Each row is a point on a landscape with many valleys, with its height.
From any point a ball takes the steepest step (drop divided by distance) to one of its 2 nearest points. It stops when none of these is lower. Distance is the straight distance between rows; heights are no part of it.
z_935: 104 123 117 168  97 145 105 164 127 109 100 119 131 152 137 129 114 164 117 114 139  76 137  height 52.6
z_832: 146 139 157 126  96 161 141 113 131 110 115 138 137  99 128 109 124 131 184  88 102 147 137  height 19.2
z_478: 108 120 112 158 130 115 120 146 136 128  86 128 127 147 120 114 108 165 100 151 182 117 125  height 43.3
z_204: 125 141 123 139  68 142 123 143 142 160 111 139 128 114 130 133 116 161 137 139 107 155 132  height 51.7
z_801: 125 122 128 139 161  95 115 155 105 113 176 133 121 129 156 128 139  80 112 115 134  66 129  height 18.7
z_22: 135 125 123 107 115 124 152 125  95 130 173  99 131 114 137 147 152 115 148 139  65 117 155  height 66.5
z_689: 132 146 140 117 146 126 136  94 132 123 109 165 118  95  94 111 110  97 130 129 143 151  89  height 17.1
z_521: 112 151 150 122 135 151 130  90 130 118 117 159 119 107  85 123 116 105 130 120 110 165  78  height 18.8
z_748: 120 125 124 119 152 105 126 134 120 120 147 118 124 152 120 155 150 121  98 150 116 155 110  height 45.6
z_728: 137  98 145  94 141 115 111 111 136 130  82  96 100 102 113  96  94 148 127 121 180 143 117  height 35.9
z_21: 106 156 118 167  95 144 136 141 137 139 110 146 147 145 140 127 118 160 131 128 105 102 131  height 52.7
z_964: 149 148 146 128 107 144 128 123 127 130 147 145 123 115 132 102 138 131 175 122  74 131 143  height 17.0
z_505: 130 113 113 138  82 126 144 157 102 136 130 131 127 106 157 113 122 129 160 148 105  79 187  height 20.3
z_213: 102 105 126  90  91 142 113 160  95 125 122 132 129  72 154 152 117 104 128 115 128 102 145  height 33.8
z_140: 137 124 134 125  80 164 143 126 133 141 104 116 145 105 137 150 123 147 143 109 124 134 146  height 19.0
z_183: 146 153 125 152 145 119 145 115 145 141 150 146 135 158 132 102 138 140 138 149 101 140 133  height 60.8
z_231: 118 150 135 150 161 120 120 127 101  94 156 136 121 175 109 114 152 132 111 144  95 125 107  height 25.2
z_117: 114  98 148  82 110 102  97 132  77 123 130 103  89 115 128 163 121 114 120 135 114 128 115  height 20.2
z_303: 100 158 130 137  86 156 123 144 116 127 123 167 148  98 138 112 114 141 160 116  96 104 118  height 36.2
z_768: 159 103 120  99 168 111 132 123 167 167 127 101 126 105 139  93 140 130 132 123 173 164 149  height 35.3
z_519: 102 137 132 116 111 142 118 105 113 120 100 129  98 118  99 159  95 129  85 128 124 129  82  height 29.5
z_348: 104 155 138 130 127 145 127  97 130 131 118 150 122 117  82 133 127 129 107 153 114 182  80  height 20.1
z_510: 136 121 129 138  94 173 127 136 141 107  89 119 150 113 135 130 112 154 144  78 157 107 136  height 23.2
z_862:  79 135 120 121 125 140 119 133 104 121 129 129 138 117 126 170 127 118  99 121 104 107  95  height 36.1
z_451: 136 138 120 135 100 122 142 147 116 143 141 148 127 105 160 119 129 119 151 142 109  98 166  height 17.9
z_10: 132 150 110 130 158 129 160 109 164 154 127 173 158 117 134 132 127  90 128 116 143 134 114  height 3.3
z_268: 165 117 146 106 119 131 115 122 134 125 144 121 124 120 125 104 135 125 164 122 116 155 143  height 12.0
z_279: 108 119 119 146 102 117 109 143 122 129 100 119 100 151 117 130 102 162  91 160 157 127 115  height 41.3
z_622: 125 136 118 115 101 107 139 147 129 164 148 149 124 110 148 149 137 118 131 145 102 141 134  height 50.3
z_317: 156 118 140 136 149  91 109 144 112 132 190 113 120 166 154 103 137 103 114 135 143 110 145  height 19.5
z_920: 102 137 130 146  94 117 106 135 107 131 108 129  86 141 115 128 102 157 106 157 117 129 102  height 39.6
z_121: 123 127 153 120 103 109 114 121 134 131  95 155  80 120 106 113  75 153 115 166 140 139 108  height 51.8
z_686: 110 143 116 142 124 161 128 114 144 123 114 112 131 144  96 138 127 172  84 158 134 165  91  height 55.4
z_912: 122 127 130 150 139 141 141 119 116 105 142  90 142 163 136 155 154 142 134 115  92  91 154  height 63.5
z_189: 127 129 123 144 141  85 114 160 100 130 169 146 112 137 148 114 133 107 120 135 135  90 126  height 24.5
z_926: 115 147 116 117 147 144 163  99 161 147 131 129 158 143 106 158 143 127 108 150  99 180 115  height 32.9
z_316: 118 134 132 104 146 171 128 101 136 123 121 102 148 136 101 167 135 125 108 114 111 170  98  height 67.5
z_627: 143 104 127 108  99 153 138 144 146 129  94 125 144  92 147 139 115 125 148  99 172 127 160  height 21.3
z_571: 162 138 147 127  84 147 146 116 138 136 129 150 128  95 129 103 128 125 184 114  94 156 154  height 18.2
z_257: 150 106 118 124 150  86 110 150 125 139 155 117 107 150 137 103 130 129 116 159 164 140 142  height 28.0
z_17: 128 132 135  93 133 129 134 124  95 118 177 122 130 108 150 143 148 100 144 122  76 111 134  height 65.8
z_980: 154 117 136 123 119 135 130 122 144 133 128 110 126 146 124 118 139 150 149 131 116 152 152  height 10.3
z_480: 168 121 148  98 137 156 146  96 129 114 134 109 141 118 128 130 145 110 166  91 115 142 146  height 68.8
z_469: 134 116 103 134 108 166 126 129 161 134  90  88 137 132 117 122 115 194 113 109 159 146 118  height 29.2
z_877: 144 107 130  94 111 172 133 111 146 125 111  79 146 120 126 165 124 145 127  98 132 151 132  height 68.0
z_790: 151 116 138 107 154 111 102 119  98 120 155 126 104 127 130 111 135  90 131 121 143 125 116  height 20.5
z_373: 125 100 102 146 108 112 153 144 161 144 110 100 144 130 152 156 125 120 125 135 157  97 182  height 21.2
z_846: 122 135 148 135 125 118 112 112 125 120 110 141  94 131  92  97 109 152 120 170 132 150 106  height 50.2
z_280: 160 145 131 123 130 139 163  93 117 141 150 130 142 104 147 126 145  83 161 102 105 118 153  height 4.4
z_47: 106 139 119 155 103 168 103 148 113 100 109 114 129 155 124 130 123 172 119 102 115  93 115  height 53.7
z_386: 103 170 127 130 144 149 136 113 127 118 125 165 147 120 126 133 138 112 136 107  93 123 103  height 34.3
z_737: 134 115 104 159  98 140 150 133 159 160  99  87 140 154 135 132 119 183 128 139 147 129 156  height 27.0
z_954: 113 117 118 116 123 142 145 132 131 110 123 132 149  93 158 166 130  82 129 106 122  76 149  height 30.4
z_986: 146 112 139 124  95 156 141 133 135 109  94 124 151 109 148 121 117 134 161  79 158 112 166  height 22.2
z_325: 120 124 130 105 138 152 139  98 131 129 135  94 146 142 123 178 144 124 118 114  92 156 123  height 67.3
z_464: 144 146 138 136 118 138 135 117 144 114 117 167 141 109 122  84 119 120 176  93 137 143 116  height 21.7
z_304: 136 132 147 141  69 139  98 160 109 122 123 138 113 124 136  93 122 171 162 138  96 119 151  height 24.6
z_927: 140 131 102 145 137 103 163 136 160 171 158 144 139 127 156 127 122  86 124 136 163  99 156  height 11.6
z_432: 141 102 121 102 151 121 122 125 155 145 116 104 134 120 126 115 134 145 130 134 156 168 135  height 36.5
z_798: 132 154 139 118 150 130 127  97 119 109 120 171 132 106 114 111 122  82 146  98 132 128  88  height 14.7
z_336: 100 106 131 134 129  98 109 146 102 107 111 129 106 140 131 138 110 121 110 133 152  83 123  height 35.5
z_778: 134 128 119 149 120  83 123 181 118 147 173 148 110 141 158 107 128 119 126 143 139  89 154  height 28.9
z_683: 121 139 144 113  88 155 119 128 117 128 103 149 130  89 123 136 114 118 151 103 112 139 108  height 39.4
z_981: 123 116 122 129  94 136 148 138 130 141 120 119 143 115 150 163 128 128 130 122 126 109 159  height 17.7
z_62: 128 135 143 122 136 126 104 120 105 113 143 136 107 135 109 115 143 113 143 136  88 144 114  height 14.9
z_891: 152 118 138 132 143 112 122 140 108 107 154 108 125 157 148 115 149 135 149 118 112  91 162  height 9.8
z_692: 145 127 144 131 152 140 117 110 131 111 127 131 124 135  99  85 131 139 148 125 129 155 111  height 58.4
z_498: 106 154 101 143 102 157 127 126 139 128  93 132 121 132  97 144 112 163  83 147 146 151  77  height 54.9
z_292: 110 108 111 133 119 130 136 144 139 135 126 107 146 137 144 180 125 131 107 121 128 108 142  height 16.1
z_38: 122 127 117 140 117 162 115 127 129 120 114  93 132 164 117 152 128 170 103 122 119 132 123  height 30.7
z_598: 116 120 154 104  98 102 104 120 103 138 125 145  74 104 113 132  98 115 128 160  98 144  99  height 25.9
z_898:  87 143 117 159 128 155 116 139 114 102 113 124 131 153 121 143 123 148 100 118 117  92 106  height 54.6
z_951:  95 120 124 128 110 124 115 132 109 120  96 128 108 127 116 155 108 122  97 128 143 104 101  height 31.7
z_501: 103 103 102 133 140 136 146 128 165 127 115  95 159 143 134 185 129 118  81 120 152 116 137  height 13.8
z_174: 153  90 120 117 132 112 128 148 129 121 140  92 127 143 152 144 141 120 130 123 145 101 176  height 10.7
z_160: 106 153 124 153  91 145 116 137 130 139  93 153 125 123 106 125 108 152 109 132 137 138  93  height 54.2
z_67:  88 152 132 127 131 138 110 134  88 102 145 154 132 126 123 125 131 121 145 131  84  99  99  height 32.4
z_124: 104 138 111 128 159 132 155 118 148 127 129 150 158 115 143 173 134  83 116 108 126 106 120  height 32.0
z_219: 126 113 123 115 155 131 129 134 138 101 130 139 151 108 151 157 136  76 124  91 150  82 144  height 28.5
z_155: 160 130 132 141 147 133 141 102 171 142 148 129 131 128 113  69 133 149 155 143 118 175 138  height 59.8
z_272: 158 128 120 138 142 110 137 132 147 150 151 147 137 132 153 109 126 109 143 128 159 114 147  height 14.1
z_390: 123 131 117 151 105 166 151 128 157 125  91 122 164 116 137 146 114 138 132  91 151 103 144  height 24.4
z_406: 135 141 135 111 154 144 145  94 148 139 141 133 143 135 111 136 146 118 126 127 100 177 112  height 32.5
z_531: 131 115 103 150 134 110 142 151 169 136 117 132 144 136 157 134 117 115 132 125 168  91 167  height 18.6
z_326: 158 129 124 137 154 129 149  90 126 125 154  86 144 160 126 132 161 125 151 126 100 129 156  height 64.3
z_340: 185 111 137 109 111 131 144 117 127 142 147 113 122 111 146 119 139 116 162 124 116 146 169  height 13.7
z_328: 117 147 133 155 124 116 122 124 144 135 104 151 106 133  92  87 119 176 114 189 152 158 107  height 48.6
z_577: 135 115 147 100 153 117 115 106 129 108  91 120  95 118 111 109  93 148 113 137 171 123 111  height 38.2
z_569: 149 124 137 135 166  96 121 138 106 118 187 112 118 171 130 110 152 111 103 142 131 128 123  height 21.9
z_210: 168 133 140 128 166 139 136  89 119 118 167 109 138 148 131 115 154 106 146 103 104 113 141  height 64.7
z_828: 145 100 126 100 164 115 113 129 117 113 130 114 121 127 129 140 131  95 125 117 154 129 123  height 21.8
z_461: 130 114 107 146 103 138 132 145 165 154  90 102 139 136 132 113 105 188 121 131 170 145 141  height 28.2
z_19: 134 123 148 112  88 137  90 150  91 115 124 137 106 104 130 105 128 138 163 126 101 126 140  height 26.7
z_901: 146 133 139 136 141 120  99 135  99 108 155 133 112 148 136  98 143 127 151 119 114 101 135  height 12.7
z_491: 129 131 124 165 130 129 122 146 151 117 105 146 143 155 140 100 113 155 141 116 158 101 146  height 50.4
z_584: 147 129 135 133 139 127 114 142 123 106 120 151 131 119 143 101 126 109 160  94 156 100 140  height 18.3
z_404: 142 121 124 111 124  88 118 129 139 164 125 151  87 100 109 101 108 125 120 181 156 172 112  height 55.3
z_327: 165 146 133 143 142 123 130 116 148 149 159 146 127 138 128  77 133 124 148 137 127 148 132  height 60.4
z_41: 116 158 136 136 115 152 130 131 124 119 122 150 149 120 132 125 128 134 155 109  92 112 123  height 35.2
z_105: 125  85 130 105 156 119 103 123 118 101 108  86 120 137 123 146 126 125 115 117 168 118 126  height 17.6
z_795: 161 112 135 114 142 108 122 128 112 124 175 106 117 152 139 123 151 126 137 130 106 132 152  height 12.2
z_232: 100 148 123 131 117 123 129 128 124 141 116 160 120 128 106 142 122 123 110 157 117 156  93  height 21.5
z_969: 137 107 158  86 151 125 109 104  95  97 121 120  97 112 118 147 121  90 137 102 131 118 104  height 10.1
z_878: 123 120 105 119 112  92 125 150 159 181 120 156 111 110 128 121 113 128 119 172 166 179 122  height 57.2
z_803: 116 135 102 159 142 114 166 122 160 147 127 122 153 155 133 148 133 129 120 148 128 120 146  height 9.5
z_28: 105 146 123 115 113 110 117 137 112 150 128 167 111  96 120 139 120 101 121 144 111 144  98  height 23.7
z_13: 142 100 126 134  75 157 133 149 117 125  99  93 128 124 150 142 116 161 136 116 133  98 181  height 16.5
z_908: 116 132 133 131 132 160 118 122 123  98 102 124 145 133 116 144 123 131 125  92 133 110 107  height 25.6
z_251: 120 157 120 140 153 116 145 119 120 130 174 149 141 142 140 132 146 104 117 128  86 111 125  height 61.7
z_938: 165 122 136 133 131  89 137 141 116 160 202 107 127 153 157 111 143 108 125 145 124 117 159  height 16.8
z_850: 113 141 152 112  84 156 106 128 113 134 124 144 118  82 110 123 121 122 153 116  80 158 101  height 38.6
z_323:  93 144 132 115 145 141 115 122  98 108 142 130 130 122 119 152 141 112 128 122  80 121  93  height 34.4
z_344: 132 139 121 164 139 122 119 144 148 114  95 151 131 146 121  63 112 163 151 131 169 116 131  height 48.9
z_101: 166 139 146 123 168 127 132 110 135 136 161 141 146 125 141  97 128  88 147  96 154 120 130  height 7.9
z_459: 120 115 105 173 118 121 154 130 144 141 119  99 146 159 133 145 143 143 134 141 122 100 166  height 7.2
z_813: 109 151 126 157 155 102 117 151  96 111 153 155 116 157 129 110 144 128 122 150 102 101 110  height 27.3
z_564: 104 141 120 127 159 120 148 127 108 106 174 125 148 142 135 155 151 115 122 126  70  98 121  height 62.3
z_180: 123 110 143 103 152 112 102 126  81  94 132 127 106 114 133 139 126  91 130 106 124  85 117  height 5.2
z_550: 144 108 117 135 140 111 121 150 137 124 132 115 129 162 145 130 131 139 133 129 153 106 156  height 7.3
z_661: 148 113 132 136 104 109 119 142 137 150 151 106 109 160 126 114 135 166 141 170  94 169 157  height 7.0
z_448: 151 143 100 137 163 122 179  92 168 169 137 125 159 121 130 127 138 105 135 129 148 146 139  height 8.3
z_604: 144 138 123 115 172 126 143 110 149 137 139 153 146 115 127 112 125  95 125 111 159 136 117  height 5.4
z_734: 123 146 132 164 134 124 121 126 156 122  95 143 123 138 101  61 119 178 129 156 155 147 117  height 46.9
z_572: 143 108 102 117 165 105 146 133 166 164 137 110 134 125 144 113 136 128 120 139 179 139 156  height 33.9
z_277:  82 129 109 124 110 125 126 149 118 133 127 126 137 120 129 179 128 122  78 134 118 134 104  height 35.4
z_923: 139 122 109 132 102 174 109 134 135 117 103  89 117 152 110 134 121 191 107 110 131 146 111  height 30.1
z_970: 124 118 118 152 119 118 126 146 138 128 126 109 134 168 137 139 129 162 116 143 126 119 146  height 4.3
z_490: 136 117 122 139 134 140 151 104 119 125 132  66 138 162 121 155 165 135 144 129  96 124 160  height 64.0
z_470: 154 149 151 136 134 136 110 124 115 107 148 147 123 138 133  87 144 133 168 115  91 122 138  height 15.2
z_883: 116 105 160  92 134 102 105 119  84  98 130 108  85 137 121 150 116 117 106 132 115 109 103  height 16.9
z_889:  98 146 111 145 130 126 141 136 144 142 100 171 147 124 125 146 114 114 114 130 149 124 111  height 29.3
z_922: 106 134 121 145 148 149 129 121 128 109 124 105 142 172 111 146 136 161  82 134 130 130 113  height 31.5
z_71: 152 106 133  99  81 141 137 134 138 150 108 121 134 100 146 142 124 124 156 114 136 149 160  height 20.0
z_914: 113 150 117 150  69 147 132 141 125 147 122 127 136 128 134 134 117 167 138 136  88 116 140  height 52.2
z_579: 154 113 138 118 148  95 104 123 114 127 147 122  94 140 118  95 122 118 131 142 152 135 126  height 24.0
z_175: 127 153 117 149 143 110 143 133 132 149 159 162 135 146 139 117 135 116 123 145 116 127 128  height 61.2
z_385: 166 110 125  93 144 129 154  96 166 166 125 101 144  93 132 124 134 119 144 120 142 181 144  height 69.5
z_950: 109 135 158 109 106 127 113 108 115 130 112 146  85 103 105 147  94 123 108 145 107 144  85  height 28.1
z_298: 136 158 121 122 126 132 156 109 140 146 142 151 142 106 138 141 136 100 148 116 102 125 129  height 3.0
z_310: 102 158 122 131 168 147 146 110 131 111 137 150 161 129 132 159 142  97 117 106 106 111 105  height 33.2
z_16: 105 145 137 128  64 151 107 147 110 131 119 155 119  86 122 109 109 145 162 130  87 127 107  height 37.5
z_693:  98 141 117 122 141 142 138 122 143 128 103 163 159 113 129 163 121  93 115 102 143 117 105  height 30.9
z_875: 176 130 126 120  94 133 155 122 118 156 142 135 125  83 150 106 133  98 174 124 111 131 173  height 15.0
z_3: 137 149 150 132 113 167 143 120 137 102 108 159 158 106 131 112 124 122 173  74 126 130 125  height 20.4
z_775: 131 104 116 132  96 119 148 161 135 144 120 124 127 109 166 146 123 116 138 136 145  96 181  height 19.9
z_240: 147 137 107 143 155 107 174 109 160 179 165 137 151 133 142 117 127  91 120 139 160 128 138  height 9.6
z_447: 119 121 112 162 118  85 112 181 122 128 139 144 110 156 150 117 127 140 124 150 143  89 154  height 32.7
z_178: 112 153 121 160  97 142 132 144 148 141  95 163 142 128 124 115 106 152 136 122 136 130 121  height 53.4
z_913: 114 118 138 114  87 137  93 156  89 124 124 114 114 119 130 139 124 150 135 128 103 124 130  height 28.8
z_772: 151 138 121 148 135 118 140 130 173 151 114 148 135 113 126  65 121 156 152 128 160 164 130  height 24.9
z_276: 122 118 120 144 150 124 119 149 135 101 124 138 136 127 155 134 128  92 132 101 155  69 151  height 26.1
z_925: 168 129 118 116 143 135 171  92 142 157 148 118 151 105 142 135 149  79 153 110 142 125 154  height 5.7
z_43: 109 133 108 118 151  92 149 142 123 150 164 146 137 129 135 164 147  86  83 142 121 141 115  height 47.8
z_215: 102 116  94 151 138 116 158 129 178 143 116 116 154 141 144 163 123 119  95 139 153 110 149  height 11.5
z_610: 128 124 103 165  92 151 155 132 158 147  93 104 150 137 135 145 117 156 134 119 144 107 158  height 25.8
z_814: 129 126 139 121 119  96 125 119 146 152  93 156  87 100 108 105  90 142 112 178 162 157 104  height 53.5
z_205: 162 127 112 125 148 133 166  94 157 145 124 107 157 119 131 121 143 121 160 114 139 139 148  height 7.1
z_345: 151 141 121 132 100 132 163 134 122 146 127 158 140  90 156 112 127 105 169 120 125 103 167  height 16.3
z_640: 138 125 140 138 142 143 130 111 165 130 120 119 130 130 102  84 134 168 146 137 127 180 122  height 59.2
z_89: 125 133 137 130 172 104 125 133  97 102 185 117 126 171 120 130 162 117 101 127  92 125 118  height 23.8
z_570: 104 128 116 123 159 122 131 114 141 131 114 102 126 130 106 137 140 163  75 165 165 161 112  height 43.7
z_653: 107 145 113 130 129 127 154 121 147 153 137 134 149 141 116 163 139 142  91 170 113 182 111  height 33.4
z_212: 129 102 154  95  93 116  93 133  93 131 119 118  82 107 113 140 112 124 133 138 115 144 114  height 23.0
z_705: 131 132 125 111 161  91 140 131 115 135 187 130 128 144 121 147 152  96  80 153 116 161 109  height 46.6
z_96: 135 141 122 109 189 136 149  96 148 132 158 125 143 134 115 121 150 113 102 135 131 165 111  height 31.8
z_774: 119 142 129 129 143 149 129 115 143 110 102 150 150 127 117 121 125 126 140 100 144 129 111  height 27.2
z_113: 104 118 126 117 156 109 125 121 117 115 132 103 122 154 105 159 146 140  73 162 140 159 108  height 44.8
z_794: 140 110 146  99 130 160 134 114 128 112 117 103 152 114 133 159 133 116 143  91 130 135 141  height 68.4
z_664: 130 133 129 138  69 144 133 157 103 135 122 134 130 109 153 106 118 161 167 141  95  96 168  height 22.6
z_355: 102 134 118 130 171 110 137 106 134 113 104 120 130 133 108 137 127 145  78 161 181 127 103  height 42.2
z_27: 118 151 165 135 143 159 105 101 105  86 117 122 110 147  89 109 125 137 136 114  97 128  94  height 56.8
z_809: 159 125 155 119 148 121 101 113 104 124 171 134 104 130 114  97 141  98 147 125 108 148 113  height 17.4
z_68: 135 145 143 116 165 142 118 110 111  97 136 149 138 115 125 123 142  87 150  86 121 117 103  height 12.3
z_871: 143 103 132 129  95 154 143 131 106 117 111  83 131 125 153 140 140 138 149 111 119 100 192  height 15.1
z_338: 160 148 148 117 151 133 122 103 120 118 165 152 133 121 138 104 138  82 155  97 122 124 117  height 9.9
z_648: 140  92 131 101 105 106 110 159 112 134 134 111 109 127 141 151 133 134 128 133 137 142 147  height 32.8
z_726: 132 108 131 130 116 156  99 120 138 125  99  74 112 148  91 115 125 188 102 135 144 166 113  height 31.0
z_370: 131 114 124 108 111 130 117 133 146 149  98 124 131 117 122 130 115 141 133 125 160 160 127  height 37.9
z_530: 134  87 119 126  88 135 107 164 129 129 112  83 118 144 141 157 118 171 109 127 154 120 154  height 33.3
z_785: 120 105 157  83 159 113 120  98 105  96 113 111  94 126 115 154 107 108 102 127 141 119  99  height 13.5
z_942: 117 127 143 109 161 120 131  96 127 112  96 135 114 126 107 128 102 138  89 146 167 120 101  height 40.3
z_972: 142 150 137 120 188 136 135  87 146 129 146 135 133 116 100  87 151 112 119 133 134 170 102  height 30.8
z_484: 110 110 133 106  88 116 111 162 101 133 142 115 117 107 149 156 132 130 122 133 104 129 139  height 30.6
z_431:  97 162 132 164 137 149 124 128 116  96 111 149 136 155 113 117 126 146 122 119 115 100  98  height 55.5
z_110: 147 118 121 130 114  97 125 149 133 156 157 132 111 149 142 117 136 139 134 160 116 147 147  height 4.7
z_55: 156 140 129 145 137 120 134 122 159 135 125 163 134 109 129  61 116 124 170 106 159 148 118  height 23.3
z_196: 109 138 144 137 137 146 109 126 102  88 102 143 132 117 125 133 117 109 141  88 134  82 111  height 23.6
z_676: 143 139 121 121 149 115 135 113 143 159 147 162 126 111 113 107 132  98 122 155 143 175 108  height 27.8
z_201: 122 115 120 108 129 175 127 110 133 118 113  90 143 135 115 170 128 140 101  96 133 145 108  height 67.8
z_511: 107 135 148 142 108 119  98 130 105 125 131 126  87 139  94 124 124 149 118 164  88 150 102  height 38.1
z_258: 125 145 122 111 127 102 129 125 125 162 150 171 105 102 118 134 126  89 111 161 124 173 100  height 26.0
z_548: 155 117 137 111 124  93 136 136  99 150 192  98 124 131 151 136 150 107 126 136  97 120 155  height 14.4
z_163: 142 112 110 135 167  91 130 147 145 157 166 118 127 146 152  99 128 128 106 153 183 127 148  height 31.4
z_132: 101 136 110 133 117 118 149 138 141 155 132 134 145 134 136 175 131 124  96 146 111 148 118  height 34.1
z_75:  94 150 135 113 134 129 119 118 104 129 148 144 115 114 105 144 143 106 117 146  77 158  89  height 35.7
z_352: 120 127 113 146 106  96 139 154 129 147 145 120 122 150 145 141 135 149 123 156 106 123 147  height 1.9
z_35: 151 140 141 117 150 133 135 108  98 108 181 111 135 129 145 127 158 107 146 107  87  97 145  height 65.2
z_288: 129 128 143 139 131 127 106 139 100  93 108 155 123 120 132 107 118 109 162  89 142  68 128  height 21.0
z_976: 101 132 111 147 171 107 144 138 135 109 142 133 144 160 124 150 146 116  81 148 139 115 120  height 34.0
z_543: 124 138 134 115  82 126 124 146 131 155 118 155 127 101 134 136 122 130 150 141 103 149 132  height 51.1
z_343:  95 131 142 114 117 122 106 124  94 121 140 113  95 130  99 151 134 132 106 155  81 156  91  height 36.9
z_868: 123 112 131 126  90 139  97 147 110 128 108 110 110 133 121 134 114 151 126 124 141 127 124  height 30.5
z_353:  93 132 120 150 172 135 135 122 129  92 125 116 149 166 114 159 143 125  73 133 137 114 105  height 32.6
z_944: 128 127 135 107 125 133 142 115 114 131 155 103 138 134 133 166 151 127 132 127  73 144 132  height 67.0
z_73: 133 134 162 125 151 138 113  93 116  91 120 135  99 129  91 102 120 123 146 124 116 138  98  height 57.5
z_888: 127 156 116 135 129 132 154 130 146 143 128 179 152 101 147 136 121  91 144 109 131 108 131  height 1.4
z_601: 120  94 140  97 142 121 101 125 106 106 128  84 117 155 117 154 137 128 111 123 128 138 125  height 14.6
z_855: 152 125 124 123 133 128 140 134 147 137 123 142 141 120 144 122 122 114 155 105 157 112 160  height 16.0
z_632: 116 158 146 148 161 145 116 108 114  82 110 143 130 156 101 105 130 130 132 106 120 112 100  height 56.2
z_695: 121 120 142 115 140 130 100 120 106 105 124 122 114 139 115 134 131 127 124 123 123 131 112  height 12.4
z_612: 119 120 131 123 144 111 104 150  83  95 159 139 121 111 149 123 135  88 135 114 121  70 131  height 11.9
z_916: 124  83 123 107 120 113 109 158 121 124 124  85 119 147 142 160 133 145 110 133 148 134 154  height 34.5
z_77: 175 104 140  83 133 139 149 102 154 133 126  98 141  99 134 121 134 117 164  98 141 161 153  height 69.2
z_720: 107 152 117 169 135 117 126 132 149 133  86 152 135 134 114  84 109 172 111 160 180 126 111  height 45.2
z_831: 155 108 131 131 136 120 123 127 153 145 135 106 120 159 120  96 138 173 139 161 122 171 150  height 8.7
z_589: 132 140 111 143 125 115 139 137 171 160 110 153 139 130 123  96 117 159 135 153 154 160 129  height 26.2
z_70: 122 116 123 129 127 141 116 120 144 131  83  81 102 121  97 101 119 193  90 143 169 164 107  height 32.3
z_711: 121 137 130 122  98 138 120 127 144 142  95 160 133 102 113 127 110 125 141 115 144 160 107  height 39.1
z_645: 131 116 112 150 137 100 124 167 146 124 137 143 132 131 162 123 126  93 126 122 166  70 158  height 22.3
z_177: 110 136 123 152 155 125 140 131 115  90 156 116 141 165 142 142 151 127 119 120  88  78 138  height 63.0
z_515: 101 126 125 154 154  98 124 147 115 108 126 136 122 155 125 137 133 126  96 145 143 101 117  height 36.0
z_116: 144  92 132 129 121 137 125 146 121 107 128  78 134 153 150 152 136 146 135 114 132  93 180  height 13.3
z_815: 103 120 130 109 105 164 125 145 107 109 113 140 145  85 152 152 119 110 137  94 121  87 141  height 32.2
z_657: 127  99 142 107 145 127 112 106 139 134  92  84 104 110 103 103 121 165 109 132 165 162 117  height 34.2
z_636: 116 124 125 148 110 137 120 153 135 119 103 137 141 136 144 132 117 144 137 111 146  93 141  height 51.3
z_389: 133 100 120 138  70 148 102 168 120 126 100 107 116 132 145 136 112 173 126 111 151 115 149  height 32.1
z_82: 118 122 121 100 126  97 133 146 115 146 157 132 126 116 139 168 139  98 113 137 105 153 118  height 49.1
z_866: 142 143 131 133 167 120 134  98 151 140 141 146 123  96 105  70 138 120 127 150 147 179 102  height 29.4
z_233:  93 148 124 142 158 113 117 129  86  99 146 155 119 142 127 120 136 108 125 129  96  86 103  height 29.9
z_800: 119 143 102 142 128 113 136 143 155 157 116 172 136 131 132 122 116 127 123 151 157 142 126  height 27.7

Where does a ball stop that starts at each point below?
z_178 => z_352
z_175 => z_891
z_570 => z_352
z_47 => z_891
z_737 => z_352
z_336 => z_180
z_325 => z_891
z_505 => z_352
z_406 => z_888
z_908 => z_888
z_683 => z_891

Two balls start at each pair of points below. Name the first point that both come to, or write never.
z_498 / z_686 => z_923
z_316 / z_862 => z_323
z_19 / z_67 => never
